Each scene shows the same named points in several views. A view is turned or mirrored, shifted and resized as a whole, has a little noise and may leave points out.

Scene 1
View 1
Q882: [  0 -19 -11   1   2  -6   3  11  22  21   9  13 -15  20 -43  32 -16  16
 -32 -28 -38 -14  -4   3  25  -3  -1  27  23]
Q927: [  4   7  -7 -14   0   4  -4  20  23  36  14 -16  13  14 -10 -14  -4   8
   1   1  -6 -31 -22  18  11 -16  14  -1  15]
Q930: [ -2 -18   6   3   2   1   2  27  40  -4   3  26 -16  21 -37  31  -7   9
 -13 -20 -42 -27  33  -4  37  -6   2  19  19]
Q130: [  8  14 -12 -14   3  -2  -2  23  25  29  20 -15   8  24  -9 -11   6  13
   4   1  -8 -41 -12  20  10 -23  16   5  20]
Q801: [  1  -9  -8  -7   2   5  -2  16  23  35   9  -4   3  10 -26   4 -15  11
 -19 -11 -17 -16 -22  14  20  -7   8   6  12]
Q905: [ -5 -12   5  -8  -3  17  -7  25  33  30  -2   0  12   3 -19  -8 -14   0
  -8  -3 -14 -14 -14  10  26  -3   7  -5   4]
Q166: [ -9 -28  12   4   1   5   0  27  40  -7  -5  34 -18  17 -44  38 -12   7
 -19 -23 -47 -19  39  -7  45   1  -1  19  15]
Q553: [ 12  17 -23 -13   5 -11   2  12  12  42  28 -21   2  25 -15  -3   2  21
  -9  -8  -9 -33 -30  23   3 -24  13  14  27]
Q274: [ -2  -4  27 -11  -1  22  -8  46  52  -7  -5  17  12  13  -5 -12   6  -6
  23  11 -17 -43  42   1  37 -12  16 -14   3]
Q867: [ -7  -7  26 -16  -5  33 -13  40  45  21 -10  -2  30  -3   4 -37  -6 -11
  18  17   2 -26   0  10  29  -6  19 -31 -10]
Q949: [ -2  -7 -13  -7  -1   7  -3  11  19  46   9 -11   9   6 -25  -3 -18  11
 -22 -11 -11 -10 -40  17  16  -4   7   3  13]
Q342: [ -3 -13   8  -4   1   9  -2  27  35  13   0  12  -2  12 -26   9  -8   5
  -7 -11 -27 -22  11   4  32  -5   8   4  11]
Q598: [  4   5  18  -8   3   2   0  43  49 -20   8  26  -6  31 -14  13  16   4
  23   1 -31 -58  64  -3  34 -21  12   6  19]
View 2
Q949: [  5  15  19 -38  -4   9  41   3 -46  14 -21   4  14 -21 -17   9  42  11
  -9  36  11 -12 -14   9 -30 -13  32 -13   3]
Q130: [  7  -5  23 -15  -9  24  27  21 -28  24 -45  -7  32 -23  35  21  29 -24
 -16   9  -8  -6 -22  -7  -5  -4  13  -3 -14]
Q927: [ 12   1  23 -24  -9  21  36  14 -34  27 -38  -4  30 -20  16  24  31 -16
 -12  21  -1  -9 -23  -2 -13 -10  19  -4 -10]
Q598: [-10 -20  21  -3  -3  16 -15  39  16 -18 -47 -15  27  -4  71   2  13  -4
 -27 -35  17  17  -5 -38  11  34  17   8 -17]
Q801: [  3   8  19 -30  -4   9  30  10 -33   6 -26   1  19 -16  -3   9  38   9
 -16  24  14  -6 -12   0 -24  -3  28  -8  -4]
Q930: [-20  -2  14 -19   4   1  -5  22  -2 -34 -26  -5   7  -2  26 -16  29  26
 -22 -14  30  14   6 -22 -10  27  31  -1  -3]
Q905: [ 19   9  26 -34 -10  18  30  18 -21   9 -22   4  25  -4   2  24  23   9
 -22  24  21  -9 -17 -17 -19  -1  32   4 -14]
Q553: [ -7  -2  18 -16  -2  12  36   8 -49  26 -46  -3  21 -38  15   7  47 -22
  -3  21 -12  -7 -19  18 -15 -13  12 -19   2]
Q342: [  2   3  20 -27  -4  13  13  22 -10 -11 -26  -2  20  -2  16   7  25  15
 -22   2  25   3  -8 -21 -12  14  30   3 -11]
View 3
Q598: [-32  -8 -10  34   4 -12  13   4  39  41   3 -35 -27  16  -3 -29  62  -2
  62  17 -17  28 -12  25   1 -45  17 -13  32]
Q949: [-14   8 -22 -15  25  40   1   2  12  10 -40  -1 -17 -15   0 -19 -24  14
  34 -21 -10   7 -15  39 -23 -16 -27 -16  34]
Q801: [-21   0 -20  -8  24  33   4   2  15  15 -33  -6 -18 -10   0 -20  -7  13
  40 -13 -10  12 -17  44 -17 -17 -18 -15  34]
Q905: [-22  22 -22  -7  29  28   3  14  22  13 -31 -15 -20  -4  -4 -36   0  -1
  42 -10 -12  12  -4  30 -17 -20 -20 -11  42]
Q342: [-30   3 -21   7  22  15   8  12  24  23 -22 -21 -21   1  -3 -36  21   2
  51   6 -11  23 -16  39  -6 -19  -5 -11  35]
Q867: [-14  54 -19  -3  26  12   7  26  39  13 -13 -34 -25   6  -7 -43  14 -29
  50 -19 -13   6  29  -5 -19 -33 -29  -8  55]
Q930: [-46 -18 -21  19  18   8   6   9  24  32 -17 -19 -24   3  -1 -38  42   9
  56  27 -13  35 -36  54   5 -17  16 -13  24]
Q553: [  1 -17  -9  -2   6  30   9 -21  21  26 -26   2 -16 -12   2  14 -15  30
  30 -32 -15   0 -16  30 -28 -41 -21 -23  29]
Q274: [-27  26 -14  21  16  -6  10  19  43  30  -1 -39 -27  15  -6 -42  49 -22
  60   4 -17  20  11   7  -7 -43   0  -9  45]
Q166: [-55 -18 -25  18  25   8   4  16  18  27 -20 -20 -23   4  -1 -51  46   7
  59  36 -11  42 -39  63  10  -7  19 -10  24]
Q882: [-37 -28 -23   3  22  29   3   1   8  23 -33  -1 -21  -8   0 -26   8  27
  43  12 -11  27 -44  67  -3  -7   2 -15  21]
View 4
Q867: [ 13 -40   8  32 -10  40  29  35 -23   3  20 -22  10 -32  -9  15 -26  -1
  13  18 -11 -41 -12   3  -6 -51 -17   9 -18]
Q553: [ -1   4  17   4  -9   6  46  22   3   2   4  -4  21   4  -4  10 -10  13
  14  12  22  -4 -18 -21   6   5 -18  -7  -1]
Q274: [ 15 -31   7  32  -3  44  27  42 -24  -2  -2 -12  -9 -40  27  13 -24   8
  15  22  -8 -26  -5   9 -24 -40  13  17 -15]
Q882: [-11  -1  35  -2  -9  41  21  24  -7  28   5  -3  -3   5  32  26 -31  11
   7  13  26  15 -26  -7  -1   2   9   5  23]
Q130: [  5  -7  10  12  -6  12  45  27  -3  -5   0  -5  14 -11   3   8 -11  14
  14  15  11 -12 -12 -11  -4  -9 -10   0 -10]
Q598: [ 14 -16   6  26   2  38  28  43 -18 -10 -21   1 -20 -37  52  11 -17  18
  16  24   1  -9  -1   8 -37 -23  30  20 -11]
Q927: [  4 -13  15  13  -9  19  40  26  -5   3  11 -12  18  -9  -7  11 -17   7
  13  14  10 -15 -14 -11   3 -14 -18  -2  -7]
Q166: [ -5 -13  30   9  -2  62   9  36 -20  26  -1  -6 -22 -14  55  29 -38  10
   8  20  16   9 -19   6 -20 -13  31  17  22]
Q342: [  0 -17  23  14  -7  46  23  33 -15  16   6 -10  -4 -15  25  21 -31   8
  11  17  10  -8 -17   0  -9 -19   6   8   7]
Q949: [ -7 -12  28   3 -13  28  30  22  -5  22  21 -15  21   6  -8  20 -26   4
   9  10  17  -8 -25 -14  13 -10 -21  -4  10]

In a view up to two points have been moved. Name them for each view, in the order of its rows, or write -.
view 1 => -
view 2 => Q949, Q130
view 3 => Q598
view 4 => -
